Points, in no order, along strands that fork, close into loops and pass close to each other.
In the rows, 128 means zero.
Points whose rows are less than 132 apart are linked; no others are. Some points are linked to none.
z483: [133 154 109 168 114 131 123 133 140 112 165 159  44 117 187 155 161 123
 157 100  84  84 159  73 155 152 144 155 137 113 153 126 108 129 125 102
 105]
z341: [124 103 120 127 134 122 148 130 112 175  89 108 249 131  68  83  99 120
 120 109 140 149 102 242 137 120 132 119 117 126  75 158 139 101 137  95
 168]
z589: [127 131 124 123 167 142 106 131 113 205 112 166 114 127 163 183 155 142
 173 122 126 140 107 110 113 166 147 168 144 150 124 127 169 105 166 176
 120]
z850: [133 108 147 139 162 116 168  37 124 159 143 114  81  90 166 107 138 130
 164 131 114  95 170 125 111 131 122  90 137 140 169 135 104 146 118 126
  71]
z260: [128 146 134 128 165 101 102 115 126 165 173 152  72 189 178 164 164 150
 159 156 173 145 121 113 102 139 106 129 116 125 150 159 158 148 152 160
  54]
z637: [140 159  78 146 195 147 146 142 106 152 117 105 131 180 144 141 176 155
 168  99 132  89 139 113 124 175 167 148 137 173 165 166 119  88 160 115
  83]
z133: [ 95  98 139 115  97  98 135  44 175 137 125 166  46  86 217 156 127 103
 127 117 136 141 125 133 115  85 117 141 126 136 135  90 126 144 133 128
  92]
z999: [141  98 151 111 166 104 162 104 104 144 112 113  81 112 115 123 142 132
 114 149 151 152 147 121 108 100 133  98 145 168 127 130 168 115 145 161
 148]
z506: [118 120 149 101  75 172  72 165 157  33 149 142 110  84 172 142 134 118
 115  93  79 160 149  57 159 112  92 171 125  49 114 130 123 170 134  70
 136]
z676: [147  68 176 121 163 118 198  75 117 146  78  92 139  71 122  82  81 107
 111 129 129 176 120 183 106  89 141  88 123 181 128 137 121 115 111 114
 145]
z578: [164 187  99 153 134 144 108 210 115  76 157 140  84 147 114 131 159 147
 135 125 110 111 138  76 153 149 145 161 131 139 141 141 121 105 116 117
 122]
z392: [128 119 157 142 147 119 128  54 116 173 164 121  73 121 142 126 140 132
 176 146 144  80 178  90  98 137 107  87 151 123 190 149 145 167 115 143
  69]
z812: [148 149 148 128  96 110 164 149 131 125 138 112 204 116  50  61  55 119
  80 148 124 166  90 244 116  91 145  94 103 146  87 139 142 105  98  83
 173]
z621: [168  92 138 120 136 103 168 154 125 108 119 107 145 151  65  85 159 106
  82 150 149 140 140 161 124 129 130  80 139 112  85 116 158 117 150 111
 199]
z208: [135  62 121 144 156 119 180 114 154 110  80 127 142 100 173 113 141  96
 100 115  74 143 136 164 161 115 131 124 150 127  79 106  87 126 124 120
 156]
z282: [124 126 140 109 103 132 144 122 145 116 136 139 165 136  99 102  83 120
  86 162 136 163  98 191 120 100 120 105  91 121 112 113  98 132 111 128
 149]
z526: [177 153 141 156 166 111 143 178  97 101 144 135  78 120 113 112 178 123
 110 148 106 154 137 140 170 110 137 132 162 163  79 132 142  95 126 123
 149]
z536: [ 99 169 100  98  97 136 105 193 126  82 118 110 195 179 102 146 132 150
 124  94 124 147 102  50 128 191 131 143 169 110 168 128 134  98 112 137
 112]
z92: [ 94 150 133  93  64 133  79 220 148  70 128 144 141 139 139 164 106 123
 102  99 118 179  86  54 139 132 123 179 157  80 120  86 160 114 124 132
 157]
z451: [ 96 132 136 139 106  68 142  64 148 129 141 145  19 113 169 164 150 127
 153 119 164 109 159  84  95  93 116 126 114 123 170 127 165 143 132 130
  99]
z4: [175 131 103 165 154 153 147 181 135  70 141 117 116 165 110 114 172 128
 124 129 107  92 150 121 175 150 146 122 118  94 115 130  84 137 124  77
 137]
z418: [117  98 123 124 132 128 141  82 171 144 136 135 101 206 153 176 168 123
 141 117 171  92 142 117 135 143 116 109  98  51 147 141 108 180 161  99
  91]
z992: [128  70 160 111 155 130 164  59 152 136 137 124 123 150 166 131 153 113
 120 147 127 152 136 153 124 124 107  89 119  90 117 138  89 173 137 128
  89]
z330: [ 96 121 149  78 104 111 120  88 136 117 139 132 128 130 143 134  95 126
 102 143 150 168 112 126  98 105  93 107 118 113 146 116 121 152 124 160
 106]
z493: [ 91 112 159 112  88 110 115  68 168  96 151 156  51  92 205 160 140 102
 125 121 114 143 136 102 129  82  95 134 131  99 136 108 129 167 123 128
  97]
z69: [154 153 117 131 178 138  97 151  63 176 107  78 182 145  72 115 140 165
 179 143 189 133 121 159 107 136 139 138 115 195 131 183 172  85 178 137
 125]
z3: [ 72 142 132 108  92 129  70 117 152 151 119 161 135 110 176 163  55 124
 125 141 129 171  66 119  90 125 114 170 132 149 116  58 146 145 113 193
 116]
z147: [122  70 184  80 131 129 157  63 142 128 128 122 136 120 140 120 118 105
  99 155 130 187 119 160 109 110  97  82 129 106 120 126 109 144 124 140
 102]
z590: [145 138 136 114  98 126 112 187 117 133 135 145 178 139  69 125 128 119
  94 138 128 142 114 137 139 147 117 129 148 100  95 101 159 105 134 139
 176]
z939: [148 114 137 167 186 153 158 103  89 210  93  86 196 125  87  76 121 144
 184 100 121  77 136 216 148 112 161 144 105 143 112 184 120 137 151  90
 131]
z309: [131 111 111 138 138 117 160 129 150 121 119 147  42 165 145 177 180 129
 140 120 158  97 157  97 132 111 158 126 105 109 138 126 149 137 170 119
 144]
z231: [183 127 152 151 160 110 138 169 110  73 166 120  48 125 119 103 180 118
  99 165 129 136 157 102 150  93 119 106 140 135 114 134 141 132 122 123
 140]
z972: [143 139 149 118 107 154  92 181 135  98 154 153 143 177  95 157 155 124
 124 134 126 133 119  84 158 172 116 133 134  58 120 124 132 146 118 125
 139]
z971: [ 88 157 111  89  94 138  96 138 129  58 130 110 189 149 158 159 121 140
 111 107 100 162 113  57 125 164 104 142 161  93 157 137 103 126 109 141
  90]
z896: [112 144 123 139 108 145  96 129 117 163 114 155 152  67 152 141  79 110
 123 118  74 142  98 130 133 130 126 169 181 176  92  78 129 120  90 176
 136]
z855: [118 192  91 116 122 125 105 193 116 100 117 108 217 151  82 114 126 155
 124 118 134 132 115  99 127 186 132 126 161 145 161 128 117  85 111 148
 105]
z108: [135 146 140 106 127 110 113 162 128  98 153 143 141 149 151 119 155 116
  84 156 125 215  89 144 151 122  90 139 168 131  75 109 127  98 128 145
 103]
z797: [159 147 131 153 122 153 128 141 120 122 142 145 179 110 105 109 130 126
 122 143  65 107 134 179 174 149 128 129 143 108  82 133  64 133  91 114
 124]
z763: [154  71 145 135 135 122 163 150 134 121  95 142 132  92 127 118 158  95
  92 121  80 145 149 150 174 124 130 123 170 110  69 100 125 119 134 117
 182]
z313: [ 77 147 103  97  65 141  98 145 144  70 121 131 213 134 143 143  83 137
  92 125 101 154  99  89 121 139 102 155 145 106 137 100 109 121 109 159
 120]
z714: [112 146  91 152 135 141 117 142 112 209  85 155 138  84 107 144  91 139
 143  94 110  90 121 162 134 111 166 171 122 175 110 123 149  99 119 148
 172]
z872: [105 122 153 103 117 111 106 104 127  30 157  97  93 120 191 136 148 116
  93 131 119 172 151  74 128  88  76 103 143  91 141 143 119 159 112 121
  97]
z651: [132 157 180 108  89 133  57 159 118  91 192 135 170 139 118 120 126 128
 111 169  97 153 124  91 123 163  74 113 162  55 122 128 133 163  95 158
 105]
z317: [118 171 115 169  97  97 113 117 163 156 169 193  19 126 161 169 141 125
 169 147 141  89 141 122 121 123 135 161  89 131 135 117 136 141 140 125
 102]
z425: [116 141  81 170 144 113 172 119 149 100 125 130  58 134 193 144 160 131
 143  76 102  76 163  88 134 144 168 145 130 138 162 132  99 104 150  91
 113]
z495: [119 129 130 113 113 106 117 118 117 128 120 127  58 121 112 152 135 142
 131 126 158 104 169  56  93 106 144 116 135 135 169 123 191 128 133 158
 166]
z419: [122 118 160 100  99 131  97 158 134  20 162 122  87 100 168 113 154 110
  84 124 111 176 150  70 152  81  78 137 135  81 114 122 131 153 133  99
 123]
z870: [112 149  77 146 123 132 142 134 140 108 131 115  91 184 134 177 159 146
 162  94 145  74 146  52 122 160 158 130 122 117 193 154 135 132 142  97
 104]
z906: [172 103 156 150 187 133 159 117  63 175  83  57 182 117  59  76 140 136
 169 129 166 130 136 189 115  97 162 110 121 180 101 197 185 101 176  92
 160]
z129: [117 142 121 115 141 129  89 160 105 199 102 113 219 135  84 128 101 149
 151 134 167 153  90 144 108 175 134 151 129 147 123 128 167  81 161 164
 152]
z194: [101 125 170  86  94 129  74  99 138  56 165 125 144 140 189 140 145 118
  91 146  97 189 124  88 134 112  67 122 158  69 121 134 123 158 111 148
  75]
z863: [157 126 144 113 179 131 119 150 106 179 126 148 114 154 134 160 180 134
 140 140 138 173 114 141 128 147 128 147 160 145  88 142 173 102 165 167
 115]
z170: [137 126 126 121 121  97 159 137 116 132 105 100 225 134  57  65 105 120
  92 137 150 161 110 220 120 130 128  88 125 138  91 131 147  87 129  99
 174]
z54: [166  71 155 117 132 116 160 168 130  98 113 134 123 137 107 123 195 102
  94 136 124 159 139 126 155 140 116 100 180  85  76 115 160 118 161 117
 175]
z544: [125  84  98 153 158 133 186  68 161 154 120 114 114 182 149 140 150 131
 165 118 160  52 164 131 127 160 132  99 103  85 152 141  91 173 164  85
  99]
z679: [160 160 151 129 131 117 119 163 108 120 150 144 128 115 116 103 145 119
  98 163 110 177 112 169 153 118 110 136 166 151  72 117 133 101 116 129
 129]
z221: [103 120  87 100 106 132 131 156 139  96  99 101 148 173  75 152 122 131
 101  91 170  92 139  62 126 142 158 106 117 106 159 126 169 112 135 123
 192]
z619: [ 77 139 165  81  77 104  98 124 135 116 136 123 133 122 116 128  60 130
  91 151 150 178  97 107  78 100 106 124 121 115 148  89 154 138 111 181
 138]
z865: [137 152 147 111  87 133 152 126 144 108 146 118 205 133  67  78  48 130
  79 167 131 161 101 228 105 101 136  91  75 138 123 138  98 124  88 103
 152]
z430: [ 84 192 131 130 110 104  55 158 131  72 169 141  99 130 197 150 105 137
 122 129 106 167  97  54 116 128 105 164 151 132 149 118 141 141  97 169
  79]
z948: [149  95 176 100 144 134 177  67 101 165  95  89 162  56 101  84  50 127
 136 126 146 163 115 171  87 104 137  81 124 175 169 150 135 107 106 116
 129]
z496: [136 111 153 131 142 146 135 123 113 214 111 135 207 140  74 106 104 126
 137 131 151 128  94 246 136 118 135 142  88 110  79 156 131 134 135 113
 154]
z898: [121  62 101 149 149 120 183 108 166  90  89 125  87 115 195 131 158 104
 119  93  82 109 157 113 153 122 146 126 134 107 123 117  88 136 140 108
 153]
z733: [162 131 118 135 121 170 121 193 137  73 164 134 124 180 101 139 169 131
 132 121 124 103 136  86 170 163 129 137 120  56 128 136 109 149 120  75
 135]
z585: [130 139 101 165 182 147 141  99  97 201 101  94 189 135 117  95 121 149
 189  88 123  55 139 207 146 130 162 148  94 158 138 177  87 119 156  91
  95]
z841: [159 166 133 145  94 171  94 168 122  89 174 158 173 113 117 105 119 129
 111 170  72 136 113 159 160 142 109 150 139 110  82 117  74 131  87 127
 114]
z196: [126 163 157 102  60 132  68 163 130  55 194 124 199 150  90 100  92 139
  93 188 120 150 106 121 110 140  81 115 123  68 125 112 119 149  98 144
 126]
z542: [136 160 137 126  94 165  64 184 128  43 178 138  97  91 154 136 139 128
 132 105  82 135 151  42 160 138 106 165 133  81 137 135 115 148 105  88
 110]
z500: [129 163 102 112 134 125 115 166 114  98 114  77 205 144  55  94 128 137
 113 121 158 114 140  94 115 173 122  90 160 156 166 132 141  93 114 137
 125]
z369: [117 135  94 150  92 143 129 122 139 108 130 157 123  82 152 127  72 109
  99 135  82 132 105 182 146  77 140 162 108 187  86  92  86 133  94 115
 135]
z805: [110 158  91 143 110 104 133 129 125 129 122 140  46  99 139 148 127 141
 134 113 137  93 148  73 114 106 152 139 119 163 163 114 152 105 128 149
 154]
z966: [ 70 179 105 133  56 113 100  89 156 101 159 146 116 101 154 133  51 149
 136 149 128 116 119 112  85 110 118 134  85 143 176 115  94 151  88 149
  99]
z203: [130 138  86 116 130 133 134 178 122  91 107  82 173 183  51 123 141 140
 106 104 173  96 134  64 114 169 152  98 146 154 166 135 166  88 132 122
 153]
z873: [129 153 111 125 155 140 106 161 115 169 116 143 138 169 129 174 157 149
 163 113 129 131 110  82 116 192 149 159 144 131 153 140 153 111 145 164
 104]
z422: [149 102 135 169 183 131 178  60 128 181 124 105 111 111 154  95 142 131
 167 126  97  69 174 169 143 142 147 102 132 130 142 140  85 153 138 100
 106]
z928: [127  72 136 113 141 119 180 102 113 163  65 114 180  77 112  94  90 113
  96 109 125 160 117 187 117 105 133 115 141 160 102 120 134  99 134 127
 172]
z268: [ 93 153 161  97  86 103  76 155 149 119 145 161 108 127 151 142  80 122
  99 165 142 187  71 121 115  99 104 158 133 136 109  69 158 142 125 184
 119]
z726: [161  72 174 129 190 127 178  92 113 188 100 108 129 120 119 108 162 113
 133 145 128 157 124 195 134 117 132 107 139 136  83 148 126 136 157 128
 126]
z131: [180 106 137 138 170 100 171 153  95 110 116  79 148 151  53  75 181 114
 104 160 164 145 143 158 107 150 117  63 172 144  84 147 183 101 155 108
 167]
z876: [146 153  87 161 193 152 139 125  88 187  91  91 164 133 130 124 153 157
 196  84 123  59 148 155 131 155 172 157 127 183 161 174 116  86 178 107
 104]
z111: [112 135  92 149 123 148 112 149 128 171  98 162 151  93 135 151 100 127
 126  90  85 107 112 147 152 135 149 178 151 163 103  99 115 101 101 149
 156]
z998: [140 142 122 133 158 161 108 156 111 169 138 126 125 189 117 186 178 144
 180 112 129 105 123  55 117 219 145 137 164 112 167 165 161 138 135 135
  94]
z687: [115 116  92 136 138 139 148 101 128 140 105 110 143 129 124 134 125 135
 148  98 126  63 165  96 132 154 142 109 127 123 172 128 101 128 120 126
 126]
z802: [102 131  52 141 126 121 153 160 157  72 103 119 153 144 132 116 110 136
 100 103 123  99 133 130 154 115 161 139  82 145 141 122  79 103 105 103
 161]
z843: [127 142  93 168 119 132 139 128 165 134 144 177  74 123 170 141 125 120
 134 127 114  94 123 174 157  96 144 157  81 132 104 105  77 146 131 103
 138]
z41: [130 133 166  99 108 122  88 161 149 113 157 167  91 150 155 141 141 110
  90 161 133 194  82 141 143  96 101 154 139 128  83  90 140 136 138 161
 115]
z560: [145 132 147 118 147 142 111 154 122 120 156 144 129 173 134 149 181 124
 119 135 125 152 127 102 154 165 108 124 156  81 114 136 128 130 129 142
  95]
z853: [113  85 142 112  75 158 107 126 158  48 136 138 114  89 168 156 135 113
 117  93  83 109 160  69 158 114 105 138 123  40 123 128 103 180 128  86
 147]
z962: [142  80 110 148 150 110 179 133 155  72 103  83 107 175 118 106 148 114
 105 133 161 108 152 124 126 126 142  91  91 111 131 130  99 158 140 105
 168]
z29: [ 83 183 120 119  69 117  64 133 145  73 162 146 113 123 177 150  80 139
 124 142 122 147 107  86 110 109  99 152 109 111 149 109 116 161 100 156
  98]
z5: [102 141 153 143 106  89 121  53 136 149 156 135  62  98 163 149 133 134
 171 133 140  92 170  69  97 130 101 111 131  97 187 135 152 165 109 138
  79]
z722: [ 99  77 144  97 122 121 138  63 167 128 118 142 111 169 172 170 155 113
 125 118 146 134 129 132 130 119 104 105 105  60 136 125 101 176 159 126
  97]
z333: [140 189 123 122  78 154  61 199 132  47 181 147 177 147 109 110 106 145
 117 175 112 144 103 117 137 154  99 150 114  86 111 120  92 133  96 132
 110]
z929: [114  57 133 119 107 137 149 112 164  89  99 142 103 110 155 154 151 100
 112  85  92 109 158  86 160 117 121 126 134  55 130 112 112 162 133 101
 168]
z574: [137  91 152  99 152 126 151  91 122 146 138 103 115 170  89 124 135 122
 116 160 198 135 127 135  94 122 116  71 102 117 141 143 143 158 147 140
 128]
z21: [131 141 158 120 150 118 107  88 121 184 163 143  86 133 162 142 133 132
 146 162 152 156 111 148 100 127 110 128 113 148 141 142 135 144 135 163
  70]
z222: [149 126 142 193 190 127 175 108  88 161  87  74 185 109  98  45 135 130
 161  94  96 109 139 213 145  96 165 143 136 163  96 190 109 129 135  84
 119]
z720: [144  97 189 104 144 128 134  69 128 209 145 146  83 138 139 144 134 119
 154 167 161 153 116 175 109 121 112 104 108 112 130 139 144 166 143 155
  92]
z885: [ 92 115 111 118 105 119 129  54 159 163 119 160  95  87 193 150  92 116
 129 116 127 139 111 142 103 107 123 154 115 161 137  89 117 135 117 146
  92]
z901: [169 103 166 119 189 125 143 124 105 176 129 127 136 157 121 131 193 119
 121 156 135 173 127 164 144 141 115 117 157 128  80 150 148 109 161 140
 111]
z186: [166  87 135 128 194 122 182 112  95 135 109  88  89 146 103 118 184 131
 129 159 160 127 160 115 103 115 141  82 151 168 120 149 170 119 160 136
 147]
z699: [122 115 106 111 178 121 163 125 124 106 106 115 118 151 164 140 182 124
 111 102 130 160 130 100 132 139 137 127 150 139 123 134 124  94 152 132
 107]
z284: [165 129 151 178 185 109 171 125  74 143  83  61 188 115  70  42 153 130
 147 118 128 139 140 207 129 106 146 119 147 175  74 187 151 106 148  85
 132]
z165: [122  92 120 101 143 134 120 123 106 198  75 135 178 108 117 144 113 137
 138 104 145 143 105 130 123 150 123 147 147 144 130 115 148  95 152 168
 147]
z144: [121 110 158  97 121  96 131 114 121 116 129 120  62 126 114 132 138 123
  95 138 169 150 140  83  97  85 120  99 132 144 155 121 181 140 134 162
 151]
z445: [158 132 112 170 157 138 160 136 129 116 125 122 149 135 123 103 147 133
 127 127  87  75 147 174 165 127 145 124 118 117 106 131  62 142 110  95
 139]
z933: [109 141 131 118 131 130 105 112 122 145 123 143 136  91 164 140 118 123
 128 117  95 153 118  92 130 148 112 149 175 154 125 105 120 112 105 178
  96]
z65: [ 75 128 106  91  68 130  99 176 154  85 111 144 175 128 135 145  74 129
  79 105 124 164  95  97 130 121 117 163 149 110 111  74 134 106 123 144
 167]
z807: [152 132 129 148 107 144 118 157 152 122 149 177  91 127 122 128 129 118
 122 142 116 113 116 180 169 100 132 154  83 108  89 102  85 149 119 113
 155]
z109: [113 161 115 148 133 114 122  64 120 192 135 132 117  73 155 117  82 144
 184 130 140 101 136 152  94 141 132 131 101 179 179 138 100 127 112 138
  70]
z618: [136 140 126 126 142 133 124 127  97 173 103  98 162  92  77  98 104 142
 139 124 129  99 142 133 120 138 138 106 136 172 149 134 128 113 113 153
 143]
z900: [120 101 127 127 109 135 167  69 140 151 115 139 136  70 135 112  65 124
 132 127  95 108 133 177 116  97 139 105 104 152 144 121  90 140  85 126
 133]
z986: [116 164 148 104  67 115  62 235 146  84 158 158 138 143 114 136 104 122
 102 144 133 183  82  86 129 134 112 174 153  85  99  63 178 112 131 146
 166]
z556: [130 118 118 131  75 151 117 157 139  92 133 157 156  85 134 109  74  96
  71 149  82 158  95 189 155  87 112 159 137 160  59  73 107 119 100 108
 163]
z431: [125 130 158 134 139 129 106  86  97 242 115 132 124  68 133 135  60 145
 196 140 169 137  91 170  87 125 141 147  87 180 154 136 157 123 135 156
 122]
z904: [117 121  75 135 155 131 152 146 133 141  78  73 195 156  67  93 116 143
 114 106 156  80 148 152 135 141 171  95  98 163 134 142 132  96 126 112
 181]
z705: [129 150 120 144  91 139 123 132 127  35 161 122 113  82 139  82 113 134
 109 145  81 113 157  97 138 104 114 113 115 136 145 127  71 144  82 118
 113]
z146: [140 104 159  98 147 130 148  99  90 155 106  72 176  77  77  67  81 130
 133 136 150 123 138 146  90 131 128  70 129 183 184 149 134 106 113 136
 127]
z952: [173  96 123 148 222 119 176 120  93 118 103  40 146 153 104  83 181 128
 138 144 161 116 161 128 115 139 130  81 158 182 132 175 142 108 157 115
 108]
z396: [108 141  78 168  92 117 137 137 170  92 153 165  57 116 166 141 116 129
 141 115 124  73 150 117 146 104 143 152  65 114 143 107  78 140 131  82
 135]
z408: [165 101 137 122 182 119 154 125  88 122 112  44 187 134  60  72 155 122
 120 140 177 122 142 129  95 160 109  53 173 169 131 152 166 100 144 109
 132]
z326: [142 161 113 129 100 149 102 177 115  23 160 114 142 112 125 103 131 136
 113 122  93 115 154  57 154 141 111 127 143 109 142 134  94 128  97 102
 119]
z789: [163 125 102 139 148 188 151 155 128 155 126 120 132 213  85 181 180 146
 172 112 142  64 132  82 138 196 166 129 149 104 151 161 146 138 143 101
 129]
z983: [101 117 126 126  94  90 144 104 168 111 113 158  12 139 156 180 163 123
 137 117 171 105 159  91 111  79 132 136  98 107 159 116 169 148 167 121
 140]
z545: [122 143 135 154 125 140 123  61 110 229 124 147 123  57 155 125  51 128
 196 115 116 104 100 198  98 114 142 161 110 189 142 133 122 128 101 130
 101]
z693: [142  98 140 147 182 138 166  82 121 191 106 132 138 105 152 115 151 119
 143 114  92 116 136 185 154 129 137 125 141 131  98 139  93 136 146 120
 117]
z761: [113 134  95 135 124 138  99 145 133 225  97 153 171 120  94 145  81 144
 148 105 146 104  97 192 132 125 160 170  82 155 117 125 152 115 130 156
 181]
z150: [111  75 131  85 123 127 143 114 114 181  77 141 170  85 108 133 102 120
 105 110 131 151 118 140 120 124 126 133 165 144 112  96 169  89 140 164
 184]
z137: [125 168  68 158 155 132 165 128 136 126 132 122  79 170 162 154 167 154
 173  76 113  69 153  85 125 182 178 144 131 161 192 155 111  92 152  93
  95]
z524: [116 135  74 130 129 115 143 172 136 103  95 112 184 147  88 107 116 137
  96 105 142 106 134 141 157 132 161 126 106 144 129 124 112  86 116 117
 175]
z777: [ 92 170 107 150  92 107 122  78 137 141 135 141 101  83 147 129  83 145
 162 125 123  84 145 107 103 133 129 127 114 150 182 123  96 139  90 143
  96]
z17: [125 116 111 123  76 121 152 152 141  82 121 134 209  96 114  91  91 111
  67 147  93 176  89 214 139 102 111 125 141 140  53  94 109  96 105 101
 166]
z175: [ 89 142 113 135  94 132  87  89 155 179 130 177 128 100 183 168  70 117
 146 134 116 137  74 156  99 135 120 170 111 160 117  82 117 142 108 166
  97]
z715: [ 95 159 134 117 124 123  86 113 137 114 150 151  99 113 210 152 135 124
 123 117  92 160 120  66 124 138 105 150 168 135 138 115 134 125 107 166
  77]
z884: [170 111 174 131 157 114 147 129 127 103 168 130  72 140 138 104 176 103
 103 174 123 156 144 144 154 103 109  98 133 113  99 130 122 154 128 129
 117]
z632: [123 115 160 113 143 131 102  93 115 221 107 158 102  77 149 150  90 130
 165 144 150 165  96 139  90 122 128 153 133 174 127 100 178 121 134 186
 128]
z184: [128 163 102 146  97 139 127 141 130  58 151 136 124  85 150  97  84 131
 102 149  88 128 123 150 143  86 122 138 100 171 117 109  68 130  89 110
 127]
z985: [111 167 128 136  97 114  95 132 131 108 164 140  76 161 122 146 124 142
 139 140 158  96 139  84 118 133 113 122  86  98 162 132 128 161 111 135
 120]
z494: [159 119 128 138 164 145 145 135 130 149 138 145  85 177 136 158 189 125
 149 125 124 107 145 109 157 153 141 124 134  99 125 138 129 143 148 123
 116]
z364: [ 93 113 153 104 132  98 119  57 133  80 149 108  77 122 200 144 162 119
 113 120 128 154 153  72 119  91  93 100 150 108 158 138 128 153 121 135
  78]
z562: [105 137 134 122  86 126 104  92 144 109 151 120 128 153 107 137 104 134
 132 137 147  92 149  94 106 127 109  95  97  80 175 144 108 183 103 130
 115]
z752: [155 137 153 128  88 135  97 195 140 115 160 181  86 125  91 122 124 117
 104 156 136 129 115 140 147  99 130 151  96 106 101  93 137 141 130 130
 191]
z518: [111 144  59 159 111 127 149 161 153  67 123 133  91 135 140 128 124 135
 122 103 126  74 149  96 153 119 169 142  73 119 154 124  79 127 124  83
 156]
z238: [184 125 178 142 167 148 126 112  87 227 130 134 127 129  87 129 141 139
 174 153 139 117 127 188 115 128 137 128 123 143  99 162 156 139 147 145
 138]
z672: [102 136  93 115 106 134 120 164 138 106 108 128 105 174 113 178 135 141
 130  87 148 119 125  51 131 147 155 142 120 105 166 130 154 114 134 130
 144]
z677: [128 101 136 111 134 138 141 110 136 181 112 142 162 142 104 127 107 121
 113 134 146 139 104 200 131 117 130 125  95 126 103 125 106 139 139 134
 144]
z555: [128 161 134 151  96 150  76 152 148 102 186 173  54 102 185 150 149 114
 155 115  79 107 145  75 164 143 116 168 129  85 132 123 114 155 114 107
 106]
z82: [154 103  97 143 148 165 169 157 137 148 108 136 120 181  99 170 177 132
 150 102 121  71 142 102 160 170 164 131 136  91 136 138 122 134 143  98
 155]
z246: [158 118 145 127 166 130 136 129  73 173 107  61 174 128  46  87 123 147
 156 152 188 124 131 172  96 109 158  95 114 198 127 174 198  82 162 117
 170]
z332: [112 159 124 138 137 109 103 126 136 148 162 147  63 185 136 183 157 150
 162 142 174 112 137  84 101 145 121 129 106 102 166 155 157 158 144 147
  87]
z737: [123 132 116 118 135 134  99 150 107 220  89 126 201 121  64 121  86 144
 148 126 164 123 101 182 112 134 155 150  94 156 113 135 183  91 147 151
 194]

How many points has the smallest loop of links through each point below? Write 0 if it is on no loop.
z863 | 17
z341 | 7
z542 | 0
z761 | 0

A tip is a point with one link. Name the tips that can be reached along the links from each point below, in the order of the rows.
z972 | z651
z948 | z618, z632
z985 | z720, z562
z802 | z904, z752

A fork is a point with three links, a tip a point with one. Leave the first point through the second and follow the links. Name the first fork or tip that comes.
z933, z896 | z618
z621, z131 | z805
z69, z246 | z137
z896, z933 | z632
z589, z863 | z494
z203, z500 | z986
z408, z131 | z506
